A landscape with many valleys, sampled at points; each row gives a point and its height.
A ball rolls from a point to whichever of its 2 nearest points has the largest drop for the distance, and stops where none of them is lower. Distance is the straight distance between rows; heights are no part of it.
<1675>: [144 134 117 116 127 124 113 144  99 109 130 132 118 120 132 109 121 136
  98 165 108 132 152 116 165 112]  height 22.6
<145>: [138 114 115 101 132 134 131 113 156  65  95 129 102 145 151 102 127 119
 121 122 170  93  95 139 103 121]  height 30.9
<685>: [192 158 105 118 135 116 102 111 104 122 148 125 127 125 128  91 178 116
 173 128 129 132 152 142 133 118]  height 81.9
<16>: [ 79 149 154 123 168 152  91 121 115 118 151  81 177  71 106 135 141 132
 119 126 158 130 118 129  92 158]  height 55.1
<1714>: [118 186 152 134 106 162 112  78 129 147 181 135 177 143  93 136 143 103
 181 117 156  97 123 138 155 115]  height 85.2
<2079>: [121 184 137 145 116 115 129 103 101 178 160 145 140 117  83 160 180  96
 188 108 133 142 142 132 127 134]  height 82.4
<315>: [116 148 167 109 134 153  85 136 122  87 140 107 153 105 132 110  86 159
  78 121 165 126 117 122 147 123]  height 23.1
<886>: [104 175 130 124 102 114 124 128  71 195 146 119 137 107  98 118 134 125
 130 143 129 151 148 115 193 121]  height 45.8
<1916>: [152 115 100 176 167 149 139 104 164  89 130 135 163 117 138 166 129  92
 160 111 130 113 133 144  89 132]  height 75.6
<29>: [ 64  83  97 126 156 157 170 124 175  96  92 113 145 115 137 114 110  73
  73 140 147  88 100 143  99 138]  height 18.6
<993>: [103  82 139 146 166 158 174 103 207 136 125 134 134 117  97 138 162  85
 144 108 164  71 120 161 116 167]  height 20.3
<1008>: [133  78  67 129 193 101 164 148 151 150  99  98 137  79 149 107 178  69
  99 102  99 135 137 152  90 149]  height 26.4
<2063>: [101 137 167 113  84 140 121 152 122 127 133 143  78 135 139 106  72 180
  80 126 186 136 104 131 138 122]  height 63.9
<1406>: [135 138 153 128 117 178 124  83 171 105 165 132 152 155 114 134 101 116
 154 121 166  86  97 135 133 124]  height 39.4
<836>: [135 160 122 164 128 149 141 130 137 129 158 144 169 131  92 176 143  76
 169 142  81  96 174 135 159  93]  height 27.0
<1124>: [ 98 151 108 129 120 113 131 143  71 203 122 113 149 121  89 128 144 112
 121 165  77 141 153 113 186 138]  height 44.7
<1724>: [125 123 134 138  62 109 168 108 150 173 132 150  58 215 127 133  87 129
 138 151  95 146  94 123 139 136]  height 38.3
<1533>: [172 126 118 104 117  98 104 136 123  99 103 146 109 188 146 113  99 181
 100 165  71 142 155 100 184  63]  height 43.1
<1722>: [ 96  80 115 119 155 166 157 110 177  64  99 123 144 145 153 117 114  84
  98 133 161  66  96 145  99 137]  height 24.1
<661>: [123  97 115 168 138 100 177 144 148 168 120 147 132 185 109 198 132 119
 162 139  25 152 163 120 113 138]  height 42.6
<289>: [120 136 148 140 115 115 132 149 104 144 127 124  85 103 131 129 119 153
 132 126 149 169 120 132 106 146]  height 16.4
<44>: [147 125 148 122 134  96 116 124 123 121 126 133  72 108 110  84 186 161
 178  92 206 142 105 155  79 169]  height 52.2
<1620>: [158 136 110 124 151 121 103 123 110 125 129 119 125 109 115  67 161 123
 142 128 152 121 139 147 126 136]  height 83.3
<1899>: [135 106 107 133 146 128 141 139 132  60  86 114 101 119 168 144 125 129
 121 117 151 121 105 155  60 131]  height 32.8
<1321>: [ 97 103  88 142 140  87 163 153 124 214 117 114 127 145 103 135 164 103
 133 148  26 148 169 134 137 141]  height 43.5
<1148>: [157 127 128 166 125 146 144  93 162 103 146 146 119 161 130 155 126 118
 186 114 156 109 100 147  78 142]  height 28.2
<27>: [147 127 138 133 117  99 135 119 110 148 128 127  88 114 108 108 155 137
 177 110 170 147 110 149  98 161]  height 54.1
<1567>: [160 114 102 134 157 119 122 133 113  93 102 122 124 110 156 117 129 113
 116 128 109 134 158 121 116 110]  height 17.0
<943>: [122  99 109 159 167 136 140 167 115 133 116 137 173 136 134 207 105 107
 124 162  39 148 167 107 106 117]  height 18.3
<677>: [ 64  79  99 128 180 123 155 176 145 145  81  87 129  50 141 103 143  86
  49 112 131 138 121 148  86 154]  height 17.1
<192>: [ 96 121 163  80 193 140  81  94 149  93 143 102 193  96 109 112 179 155
 123 126 182 103  99 129 108 185]  height 48.7
<1782>: [136 113 105 124 132 144 115 144 115 106 114 131 151 135 145 114  86 117
  84 177  86 121 150 106 180  93]  height 27.1
<1011>: [130 125 154 110 154 138  97 112 141  79 127 116 127 107 131  97 154 171
 143  98 200 120 100 138  98 159]  height 45.3
<433>: [134  97  94 134 179 120 149 125 149 144 103 114 141  79 129 116 172  86
 128 112 142 125 124 151  95 157]  height 24.8
<32>: [153 100  99 113 138 126 140 122 133  74  91 125 107 137 153  97 126 112
 108 139 121 110 122 142 105 105]  height 23.4
<936>: [ 82 101 116 139 111 114 175 155 123 133  82 129  72 150 145 127  83 126
  68 159  91 151 109 134 116 141]  height 29.9
<2052>: [154  93  91 116 167  82 146 125 139  89  92 119  98 127 148  79 158 116
 119 118 132 127 122 158 104 121]  height 29.2
<336>: [145 156 157  82 119 133  79 105 126 138 148 128 128 133 113  48 154 180
 121 105 204 105 113 131 178 128]  height 41.0
<1459>: [125 117 112 175 158 166 136 137 179  98 146 128 181  98 138 200 122  65
 151 117 113 113 155 133  86 132]  height 74.4
<781>: [ 65 141 161 129 137 149  99 147 121 117 145 112 125  90 108 103 107 176
  83 125 179 134 112 133 123 154]  height 56.7
<515>: [106 146 152 148  68 117 173 103 125 201 154 144  86 156  96 115 118 125
 162 134 124 132 104 143 170 137]  height 40.2
<156>: [126  84 122 110 145 139 146 101 160  70  96 133 105 148 149 129 126 119
 134 111 186  94  74 153  80 164]  height 29.7
<412>: [171 174 141 122  95  97 114 107  85 173 143 144 114 146 124 111 137 156
 160 123 115 140 144 116 176 100]  height 49.7
<1445>: [138 131 166  69 125 152 107  81 141 117 154 133 129 153 112  84 145 163
 144 105 214 106  78 127 140 155]  height 72.1
<2019>: [105  77 107  99 179 128 144 124 155  69  88 113 139 114 135  86 161 104
 104 107 169  91  92 149  85 158]  height 37.8
<1048>: [132 124 147  88  83 147 111 146 107 122 148 154 150 163 154 147  38 173
  78 149 120 139 136  85 201  82]  height 40.1
<204>: [124 146 142 153  66 106 175  97 155 185 149 157  77 188 113 143 105 110
 171 137  92 123 105 140 134 138]  height 39.3
<1520>: [125 125 113 112 148 126  94 129 111 123 123  98 128  88 118  54 166 142
 109 137 171 116 131 129 151 135]  height 84.7
<844>: [114 127 150 105  68 119 132 138 112 164 130 131  59 143 129  76  84 176
  79 137 160 143 104 123 171 122]  height 66.4
<2107>: [193 154 163  94  82 155 127  82 159 126 162 139 116 201 147 117 102 147
 170  91 190 108  63 116 149 105]  height 75.4
<1361>: [140 156 143 131 125 113  90 132 100 126 128 126  97  95 115  85 161 173
 132 114 167 151 142 129 134 124]  height 20.2
<1908>: [180 132 101 154 141 116 149  95 158 114 138 137 140 152 125 123 160  87
 175 133  73  98 172 140 139  94]  height 60.4
<314>: [ 88 158 137 135 139 137  94 154  81 157 154 103 167  77 110 133 144 128
 121 145 134 148 153 121 140 144]  height 50.0
<1099>: [108 164 139 127 125 124  93 148  69 161 138 122 137  95 113 104 143 148
 116 137 133 144 153 115 167 124]  height 47.6
<802>: [ 94 128 138 167 112 177 162 117 175 133 148 131 125 127 107 162  94  81
 135 147 131  91 134 140 145 124]  height 68.7
<42>: [ 97 135 145 179 146 192 120 125 159 107 158 117 196  97 116 193 117  78
 131 138 117 100 151 131 113 134]  height 72.5
<1363>: [130 151 132 129 174 145  77 151  93  92 153 115 196  67 132 162 157 122
 127 125 133 163 170 110  96 127]  height 26.3
<753>: [128 136  93 153 133 120 157 126 120 173 134 128 145 109 102 142 174  74
 165 114 104 132 149 145 113 153]  height 57.3
<75>: [164 130 109 132 121 106 124 120  91 144 139 139 151 149 113 140 139 118
 135 163  70 139 164 109 175  98]  height 32.7
<481>: [139 157 154 108 140 134  70 102 111 108 159 109 160  98 116  82 151 168
 133 123 173 113 122 136 132 132]  height 35.0
<302>: [111 149 172 130  83 126 112 160  94 132 151 163 114 122 124 149  74 193
 110 124 155 159 131 110 147 113]  height 32.9
<863>: [142 127 155 108  85 126 129 136  88 151 136 172 120 165 145 162  52 184
 117 149 101 148 134  82 190  90]  height 43.6
<1624>: [103 124 164 116 156 166 110  99 149 103 142 113 156 120 116 124 121 140
 138 118 178 107  81 130  99 160]  height 45.1
<1780>: [113 119 113 124 163 115 158 103 137 201 135 108 143  98  70 105 208  83
 170 103 162 111 119 145 111 175]  height 17.8
<40>: [213 136 118  88  97 112 112 124 132  76 116 149 106 205 163 129 103 172
 120 140  88 136 136 101 155  60]  height 49.3
<1245>: [127 129 101 132 139  97 136 163 116 211 131 110 140  78 103 160 203  81
 171  90  85 170 138 145  97 169]  height 18.5
<1741>: [168 147 160  94 100 151 112  97 147 111 153 142 126 164 131  98  98 155
 141 101 207 106  66 128 135 129]  height 73.8
<2200>: [130  99 120 149 108  98 166 118 147 109 104 140  72 159 145 138 113 109
 139 113 128 131 102 154  75 149]  height 5.7
<1147>: [128 152 161 102  60 130  97 151 101 157 158 163  98 133 141 130  68 202
 111 110 152 147 127 101 179  99]  height 38.6
<1242>: [153 136 121 137 134  90 115 153  66 165 121 134 139 141 105 153 138 147
 141 157  74 159 175  93 158 109]  height 34.6
<1117>: [ 83 106 101 127 154 120 154 124 138 189 117  86 128  96  97  80 172  82
 105 134 144 116 111 148 133 169]  height 10.7
<171>: [118 133 131 119  64  73 151 122  98 218 122 129  57 173 116  64 110 172
 112 145 103 149 119 123 208 126]  height 45.9
<694>: [ 81 110 104 162 139 157 164 130 145 143 128 111 142 100 114 129 114  67
  83 157 115 104 141 130 141 141]  height 23.3
<1499>: [ 80  78 113 137 129  93 183 174 133 142  79 120  71 152 145 151  95 128
  88 143  67 163 131 128  87 150]  height 31.0
<1638>: [144  82  95 157 166 129 144 157 139 122 101 142 152 136 143 211 115  98
 138 120  39 145 173 123  88 126]  height 17.3
<1132>: [160 140 115 123 170 141  99  82 133 106 158 124 187 109 110  99 203 102
 178 113 165 106 131 144 120 135]  height 79.6
<982>: [111 124 131 128  98 116 145 137 123 114 110 129  66 124 144 132 114 130
 129 126 153 152  97 140  86 153]  height 11.5
<1289>: [107 174 136 146 120 145 127 100 135 156 162 145 149 123  85 148 169  81
 199 114 135  95 142 150 133 127]  height 83.7
<1019>: [103 146 160 124  69 117 159 133  96 194 152 142  88 153 116 127  90 134
 134 143 133 148 110 122 179 136]  height 41.1
<1497>: [134 139 147 166  97 157 159 105 165 138 152 153 120 151 112 164  96  92
 149 143 114 104 111 138 127 126]  height 67.2
<782>: [123 156 157  88  63 184 117 117 141 132 173 133 155 177 159 118  28 155
  85 101 169 112  98  92 183  94]  height 47.1
<1496>: [ 79 128 201 121 147 163 102  94 138 102 167  98 181 105 109 156 115 154
 124 121 180 108  81 136 106 179]  height 48.2
<2031>: [ 89  90 100 107 159 127 160 159 141  69  64 106 111 107 172 115 116  96
  55 139 102 105 128 149 104 112]  height 40.3
<1375>: [126 158 164  93  28 123  93 145 118 168 163 154 119 136 142  96  72 214
  91  92 173 133 141 100 209  92]  height 43.8
<927>: [108 142  95 122 153 109 127 130 118 206 139  93 141  76  90 119 219  81
 159 103 137 141 132 149 107 160]  height 16.6
<1003>: [ 97 127 118 138 152 154 141  96 146 149 144 107 170  99  86 106 175  77
 133 136 152  92 129 144 143 154]  height 10.2
<164>: [136 109 127 151 124 116 118 186 108  94  99 139  95 118 163 194 105 149
 138 129 110 183 134 113  82 126]  height 17.2
<408>: [131 110 108 148 127 127 137 129 111 125 117 120 120 118 131 120 142 102
 126 142 107 142 131 139 102 129]  height 21.2
<1378>: [123  96 118 135 125  92 146 181 112 118  91 145  74 153 140 133 102 174
  98 153  67 163 145 111 116 108]  height 35.2
<1392>: [143 143 133 114 120 144  98 135 113  83 135 124 125 129 149 106  93 153
  92 145 147 132 136 121 141 102]  height 16.3
<1086>: [113  98 108 122 122  97 149 169 123  88  70 128  76 125 158 117 110 142
  80 148  92 142 141 130 103 104]  height 40.6
<242>: [134 200 162  93 102 144 100  70 110 147 175 138 187 138  92 104 158 131
 176 106 177  96 118 136 164 119]  height 86.3
<2067>: [122 151 124 106  92 102 113 128  83 190 121 137 104 147 125  91 105 170
  98 153 113 135 148 106 228 103]  height 42.5
<66>: [169 166 167 105  62 151 120  83 144 144 194 162 110 174 144 148  91 150
 177  94 189 119  84 121 148 127]  height 77.0
<260>: [177 132 146 133 122 108 115 161  96 117 112 156  95 162 137 172 109 190
 150 139  87 179 151  95 112  99]  height 36.7
<1051>: [ 92 117  84 143 137 101 147 146 106 214 114  99 146 121  86 128 164  91
 103 165  45 123 166 119 175 137]  height 43.9
<1021>: [209 137 113 106  83 109 128 106 146  92 132 143  95 214 163 124  90 140
 139 128 100 129 107 126 145  85]  height 54.2
<465>: [107 139 158 119 187 149  82  93 134  98 159  91 193  77  99 122 182 124
 142 119 170 110 115 134  92 160]  height 52.6
<2128>: [123 105 104 142 184 151 163 109 181 132 135 119 181 100 102 112 178  63
 139 117 142  84 138 144 128 145]  height 13.9
<992>: [ 97 134 136 167 123 180 147 138 149 132 143 127 151 110 112 168 106  73
 128 145  99 117 149 125 123 128]  height 70.3
<1266>: [135 109 106 144 111  90 186 108 165 131 109 145  85 238 157 140 111 115
 129 150  33 130 136 142 119 116]  height 36.2
<266>: [182 141 131 125  96  82 120 132 109  98 113 157  67 172 157 152 109 189
 155 124 106 163 139 121 103 100]  height 28.7
<2185>: [123 143 157 123  61 127 150 129  93 180 144 152 114 165 129 157  54 150
 121 153 116 142 123 105 178 119]  height 42.4
<908>: [125 130 127 129 124 121 127 157 141  45  76 125  84 114 156 127 131 161
 109 100 160 130 117 144  56 113]  height 39.9
<724>: [126 141 124 102  45  86 118 127  99 197 134 120  77 161 128  58 106 193
  97 148 102 125 127 107 241 111]  height 44.5
<297>: [147 120 127 168 127 110 158 140 132 138 124 159 114 188 125 202 104 123
 172 149  55 148 149 109 107 125]  height 41.8
<23>: [170 147 157  75  67 155 112 118 142 145 170 128 132 178 165  85  63 170
  94  99 182 112  97  91 189  86]  height 49.9
<1803>: [144 146 159 162 118 173 131  84 186 112 164 147 147 153 119 155 124  98
 191 118 174  68 118 144 123 123]  height 35.8
<438>: [152 106 123 146 180 160 119  87 175  38 118 131 164 126 159 156 120 111
 146 110 177  75  91 140  59 152]  height 20.9
<100>: [123 118 135 128 125 143 105 170  91 116 110 143 154 123 149 134  78 148
  72 183 102 138 158  93 187  90]  height 30.7
<1212>: [186 144 111 117 167 115 101  93 121 121 148 129 144 112 121  79 202 116
 201 111 164 123 139 142 125 129]  height 80.8
<2154>: [161 142  93 150 132 114 142 108 120 144 144 135 142 134 105 129 163  88
 167 139  90 117 152 139 134 117]  height 58.7
<423>: [134 109 115 136  85 111 175 116 159 149 124 153  75 225 144 149  69 127
 116 159  53 135 117 118 149 113]  height 37.1
<113>: [102 176 160  94  55 137 118 113  92 190 169 134 125 140 120  93  86 157
 120 116 174 120  95 124 192 127]  height 68.8
<10>: [168 133  96 108 125 124 108 133 113  63 110 135 111 155 146 102 109 150
 101 151  92 137 145 112 159  66]  height 38.2
<1764>: [137 129 132 133 160 152  99 119 144  52 132 121 155 121 157 138 117 130
 128 120 166 125 101 142  91 129]  height 37.7
<421>: [134 126 111 163 119  94 162 121 121 187 136 137 105 133 106 139 166  98
 167 115  88 159 133 147 101 164]  height 56.4
<1910>: [107 101 127 142 153 167 146  99 195  86 128 135 144 139 126 150 124  96
 154 115 173  94 105 150  87 157]  height 20.7
<514>: [113  95 124 149 161 121 119 189 123 180 121 101 142  72 131 191 160  98
 138 114  73 190 132 129  83 161]  height 16.1
<1824>: [115 183 143 106 121 132 108  78  98 170 149 124 148 122 101  89 161 132
 171 113 189 121 114 142 154 132]  height 87.1
<922>: [115 131  98 129 154  99 137 127 106 167 130 100 141  82 100  81 181 105
 125 129 137 128 139 139 141 159]  height 12.4
<448>: [161 146 125  87 115 136  96 110 136 104 130 117 116 141 126  40 138 163
 113 122 183 103 103 120 172  95]  height 44.9
<93>: [116  93 120 108 182 128 129 125 145 104 100  99 137  79 128  75 175 116
 106 120 180 112 112 135  96 164]  height 41.9
<1522>: [152 101 100 151 145 118 139 137 128  88 102 142 128 134 165 162 124 113
 135 132  88 141 145 129  84 124]  height 12.6
<597>: [123 128  94 133 160 116 120 145 108 178 138  93 147  71 105 112 192  94
 144 115 108 150 163 133 118 144]  height 14.5
<1892>: [ 87  79 108 130 134  73 165 186 121 133  57 120  67 139 144 133 116 169
  70 152  48 167 155 118 100 124]  height 32.2
<1489>: [187 120 104 126 134  66 115 125 112 103 111 135  86 145 143  93 161 161
 137 130  84 152 165 133 143 100]  height 26.0
<5>: [137 142 122 126  87  73 148 123  96 206 137 144  72 178 124  84 127 154
 133 149  71 154 126 128 171 131]  height 46.7
<1594>: [117 108  91 141 176 138 140 185 136 175 122 102 154  59 134 171 158  65
 111 110  74 163 146 133  99 155]  height 16.9
<897>: [ 88  88 124 137 187 170 148  98 203 141 117 110 163 104  95 118 169  71
 124 132 156  58 116 152 137 167]  height 17.4
<239>: [116 174 148 123 123 134  78 124 100 113 154 120 166  92 125  87 127 163
  91 129 151 120 132 121 162 124]  height 29.8
<601>: [102 102 111 124 155 132 144 151 137  74  78 116 115  97 160 134 116 104
  80 114 139 120 113 142  77 134]  height 37.5
<279>: [162 144 141 168  85 166 144  94 169 107 154 158 125 175 126 164 109 106
 190 131 109 112 129 134 130 104]  height 65.0
<1570>: [ 80 101 150  92 187 138 114 108 159 117 130  99 151  83 106  84 184 134
 111 122 186 111  97 144 103 185]  height 45.0
<1455>: [116  91 118 146 194 157 139  99 192  77 115 124 168 113 140 167 152  97
 145  95 170  81 102 143  72 171]  height 16.5
<1151>: [102 111 129 139 139 125 132 161 114 146 112 112 111  96 123 134 138 115
 114 123 125 167 130 132 100 150]  height 19.5
<1471>: [131 157 162 108 101 169 103  88 139 124 181 135 173 150 119 113  93 143
 140 112 177  98  85 125 162 129]  height 42.3
<1545>: [178 144 127 127 131  77 100 143  85 129 115 134 105 130 118 120 175 164
 142 130  89 169 173 115 142  98]  height 20.1
<1604>: [122 151 137 128 165 148  80 130 111  92 149  94 199  75 134 119 140 128
 108 134 137 121 156 120 116 130]  height 30.8
<946>: [122 147 123 137 172 155  99 185 101 124 136 109 194  69 125 180 157 112
 120 128  97 163 167  97 108 121]  height 23.6
<220>: [153 151 135 129 165 156  76 114 128  58 150 107 177  94 138 138 133 138
 138 131 153 126 130 128 106 122]  height 34.8
<15>: [115 119 113 158 132 101 161 140 123 182 129 139 122 153 105 154 142 101
 156 151  35 140 167 120 138 131]  height 43.2
<2160>: [ 83 164 200  89  71 132 113  97  99 202 171 140 119 143 113  96  95 173
 130 105 200 120  70 137 161 145]  height 69.3
<1517>: [131 112 143 119 151 112 108 139 145  89 107 133  86 104 124  95 165 165
 147  90 200 122 101 155  66 154]  height 49.2
<395>: [125 114  90 149 167 124 139 167 136 204 139 110 165  58 121 165 196  58
 152 103  76 160 147 150  97 149]  height 17.7
<1262>: [133 102 118 160 142 117 144 168 124 170 119 126 119 105 130 201 143 106
 160 102  84 193 135 126  65 159]  height 15.1
<247>: [140 150 157 162 106 155 134  91 150 133 158 153 129 147 107 158 131 109
 210 110 158 110 105 133 116 145]  height 31.8
<1449>: [160 121 129 150 133 107 127 147  97 121 114 150 125 164 131 196 110 149
 162 142  68 171 165 106 104 118]  height 40.4
<1064>: [ 97 137  86 123 163 141 118  99 125 172 137  88 176  86  86  84 193  77
 124 149 138  89 150 143 164 141]  height 6.0
<671>: [127 119 144  98 165 150 100  88 159  57 127 114 156 109 142 116 140 140
 140 117 187 103  87 133  85 159]  height 41.5
<838>: [ 92 120 130 155 119 134 161 165 108 166 124 123 122 103 127 165 119 100
 136 131 104 163 122 121  90 166]  height 17.5
<578>: [220 145 118  98  96 136 107 108 138  91 143 140 125 188 157 108  85 134
 128 119 132 123 115 102 172  73]  height 55.8
<573>: [100  96  99 147 168 130 154 158 131 154 117 106 137  90 116 130 140  70
  96 145 100 131 139 130 115 145]  height 21.0
<1962>: [135 138 126 133 130  91 103 175  75 170 100 139 114 128 103 121 144 189
 114 160  88 164 179  95 172  90]  height 37.3
<422>: [122 133 146 127  86 134 124 160 129  48  80 145  62 146 187 181  76 173
 109 131 140 140  98 134  64 108]  height 34.7
<1642>: [135 133 113 150 179 148 130  98 166 121 151 122 192  89 113 140 179  72
 166 115 136  93 149 142 109 138]  height 17.6
<1367>: [107  89 113 153 166 134 162 114 171 137 124 118 122 102 121 140 150  70
 138 112 153 104 111 150  96 165]  height 22.7
<38>: [137 167 165  94 133 119  57  85 108 128 160 121 160 104 104  64 177 180
 139 105 208 105 114 132 160 129]  height 38.1
<849>: [127 193 145 124  94 118 115 104  73 171 161 157 161 121 103 157 142 127
 180 116 137 146 137 115 146 124]  height 81.2
<2042>: [102 105 114 110 113 127 155 156 134  69  69 119  89 137 170 111 106 128
  66 144 124 112 113 138 106 103]  height 46.3
<913>: [181 139 115 150 121 149 134  91 179 101 150 160 133 163 129 159 120  84
 176 131  89  89 157 144 140  90]  height 62.5
<1647>: [167 121 113 136 169 137 104  94 149  94 133 131 161 114 140 123 174 104
 169 104 162 117 129 147  88 150]  height 78.2
<464>: [141  86  76 122 180  89 147 136 132 102  89 105 123  93 144  97 162  94
  92 107  98 127 152 149 108 127]  height 28.3
<136>: [210 137 106 117 129  91 103 128 123  74 116 133 103 152 144  87 144 157
 122 132 101 147 154 128 151  61]  height 32.3
<939>: [202 148 140  78  80 151  91  97 150 117 161 137 153 176 164 103  83 153
 113  99 157 105 126  93 192  73]  height 52.9
<1713>: [ 80  99 113 154 130 151 162 147 124 135 114 118 117 111 124 143  88  80
  78 163  89 141 125 118 120 140]  height 25.6
<717>: [118 127 134 124 101 132 134 157 141  19  67 135  85 123 165 142 113 168
  77 119 141 116 116 131  77  86]  height 49.8
<323>: [111 115 126 153 121 102 170 159 122 195 134 112  95 114 127 176 146 103
 160 107  97 173 126 137  83 177]  height 16.2
<2091>: [118 158 198  83 110 160  99  72 150 140 167 141 149 158 101 106 139 159
 169 102 209  88  54 124 137 171]  height 70.7
<1467>: [144 163 164 104  79 176 113  98 150 128 178 140 152 175 142 121  58 129
 120 111 171  89  86  99 179 109]  height 44.8
<303>: [141 139 105 151 132 144 134 113 124 124 143 156 168 144 110 152 126  96
 144 161  64 118 164 113 162  87]  height 30.3
<862>: [142 111 112 132 141 151 137 119 157  41  94 127 135 132 178 163 116 109
 129 108 173  92  98 150  54 139]  height 26.5
<379>: [180 145 122 121 116 119  97 120  92 113 138 137 137 146 137  93 125 137
 129 143 107 128 157 110 172  84]  height 27.5
<1452>: [ 66 151 158 129 125 155 100 146 107 141 154  96 155  73 108 123 118 135
  91 152 160 127 130 130 136 152]  height 53.1
<887>: [156 107 122 166 137 132 133 147 135 106 120 139 138 141 149 213 103 102
 162 124  72 136 149 122  81 129]  height 15.8
<183>: [130 115 129 165 151 150 117 173 112  92 113 136 144 114 148 232  96 118
 152 132 100 165 145  95  76 139]  height 10.6
<1033>: [156 152 127 118 106  85 142 116  96 173 138 139 102 176 123 115 137 144
 153 146  75 152 156 107 164 121]  height 47.9
<2135>: [ 87  78 110 130 143  73 166 162 121 148  70 112  97 174 138 119 102 149
  64 177  36 148 144 112 133 124]  height 33.4
<1356>: [188 176 145 118 110  96  73 146  91 116 141 162 119 109 118 122 163 193
 165 115 132 169 172 112 151  89]  height 21.3
<238>: [168  93  97 155 177 123 151 100 172  99 123 126 150 110 146 144 164  85
 167  85 138 111 139 157  87 141]  height 76.7
<2028>: [139 151 133  77  35 112  91 130 117 183 150 131 120 149 149  72  82 200
  92 110 160 122 139  94 242  84]  height 47.8
<1479>: [127 178 151 117  87 136 112 116  86 143 176 151 151 131 123 155  99 148
 145 125 141 144 132 113 160 123]  height 79.9
<1329>: [113 152 143 102  52 120 118 132 104 181 141 130 100 136 119  71  88 171
  94 127 173 129 111 118 212 121]  height 67.8
<463>: [ 71 146 200 129 151 145  87 135 130 105 159  82 167  78 113 147 108 162
 109 127 177 136 105 131  95 169]  height 51.8
<1331>: [123 138 147 106 103 143  89 164  86 104 136 155 158 122 144 151  59 183
  79 152 119 132 160  93 195  88]  height 35.7
<1138>: [139 110 120 148 154 119 120 176 109 127 110 137 134 104 143 191 130 122
 145 119  92 176 150 114  84 137]  height 13.3
<1239>: [ 99 101  92 126 184 134 153 110 149 193 125  89 165  72  87  88 201  68
 116 131 133  92 139 152 141 165]  height 9.1
<361>: [174 124 123 122  94  97 141 123 108 109 109 141  48 183 161 123 104 168
 129 132 109 148 108 139 114 115]  height 19.4
<789>: [ 81  79 104 132 173 138 175 140 165 135  89  96 133  80 135 119 132  75
  70 125 145 114 112 147  86 165]  height 15.0
<1401>: [159 114 109 124 101 107 155 102 145 109 130 139  73 188 148 109 111 131
 144 126 127 130 100 143 104 126]  height 11.6
<1249>: [108 158 191 101  83 150 128  72 135 173 173 141 133 154 110 110 103 165
 164  95 211 110  67 130 158 158]  height 69.8
<1057>: [122 117 122 130 173 138  95 188  89 146 111 111 172  83 121 186 139 133
 123 140  72 180 171  92 127 112]  height 21.6
<1284>: [185 182 136 130 120  96  67 129 100 118 141 140 111  89 109  88 173 192
 149  99 168 156 154 129 149  96]  height 25.5
<392>: [ 87 110 131 139 109 137 151 147 128 132 109 127 100 134 132 125  80 110
  87 153 127 135 108 118 131 147]  height 27.7
<1421>: [ 95 132 142 123  74 143 129 175 137  46  82 148  62 135 169 158  88 197
  69 126 151 122 104 135  88  81]  height 47.4
<1417>: [137 183 172 108  70 141 122 100 112 158 181 157 136 150 141 147  84 166
 161 101 169 138 105 111 164 109]  height 78.5
<2204>: [174 151 143 139 111  86  95 151  66 148 125 163 102 126 113 139 159 209
 165 123  96 178 173 103 150  78]  height 10.9
<1845>: [111 106 125 147 160 140 124 183  87 136 111 115 165 103 125 195 104 118
 103 170  78 160 171  93 129 124]  height 19.9
<2158>: [118 119 135 154 104 125 123 183 127  72  82 135  67 118 164 195  94 175
 124 127 129 158 119 117  59 130]  height 24.4
<380>: [ 81 133 173 112 104 147 104 150 140  92 122 117 103 109 123  97 101 195
  81 118 189 126  88 128 127 137]  height 60.2
<1852>: [ 98  96 109 163 130  97 185 126 164 148 104 152  98 200 141 147 105 109
 120 162  27 135 148 129 118 130]  height 35.4
<1310>: [131 149 130 170 161 157 129 120 151 121 159 133 185 100 108 168 157  66
 171 123 102  93 177 141 121 119]  height 22.2
<2120>: [105  81  96 100 180 141 169 116 175  46  70 121 152 127 160 121 144  88
  86 121 155  68 100 151  71 139]  height 31.1
<1915>: [104  95 106 137 140 103 176 150 141 155 112 139 121 200 122 139 101 121
  90 183  25 140 152 106 146 121]  height 34.9
<283>: [109  88  95 127 139  95 151 155 115 163  95 120 124 172 122 111 106 136
  91 185  37 136 157 107 175 106]  height 34.2
<570>: [149 100 120 142 131 146 155  93 181  80 117 134 117 161 143 146 115  95
 158 118 155  98  91 154  91 142]  height 24.6
<1685>: [136 129 131 151 130 112 153 113 122 170 145 125 101 118 112 136 156  99
 180 106 146 138 125 144  92 167]  height 55.5
<1386>: [100  91 102  90 151 173 155 117 168  52  82 110 143 145 154  98 112  91
  63 146 149  78  96 140 121 106]  height 30.5
<125>: [139 147 142 104  94  84 110 151  72 185 107 145 110 145 112 117 115 184
 120 161  81 150 160  95 203  95]  height 40.5
<306>: [100  77  92 106 157 134 168 135 158  71  69 108 129 118 160  76 117  88
  45 137 124  82 105 138 127 116]  height 36.1
<233>: [119 161 164 128 105 132  90 147  96 127 144 148 106 109 120 118 113 177
 116 120 165 152 146 136 137 125]  height 26.6
<1956>: [ 94 106  93 125 178 127 130 172 138 138 110  85 147  50 139 124 148  93
  78 121 116 151 145 128 103 142]  height 19.0

Where does a ball stop that starts at each point below?
<1620> | <671>
<578> | <1455>
<849> | <2200>
<279> | <671>
<314> | <2200>
<1764> | <1522>

Call two points neighbours if one is among the 2 nearest of the other. Go from one point of each pair to the other, from neighbour to neighbour, staying as low as possible. Name the highest point that can't be avoided.
<2200> and <1262> | <1151>
<1361> and <2204> | <1284>
<1567> and <789> | <2031>
<1455> and <1262> | <145>
<1262> and <1064> | <1245>
<1522> and <183> | <887>
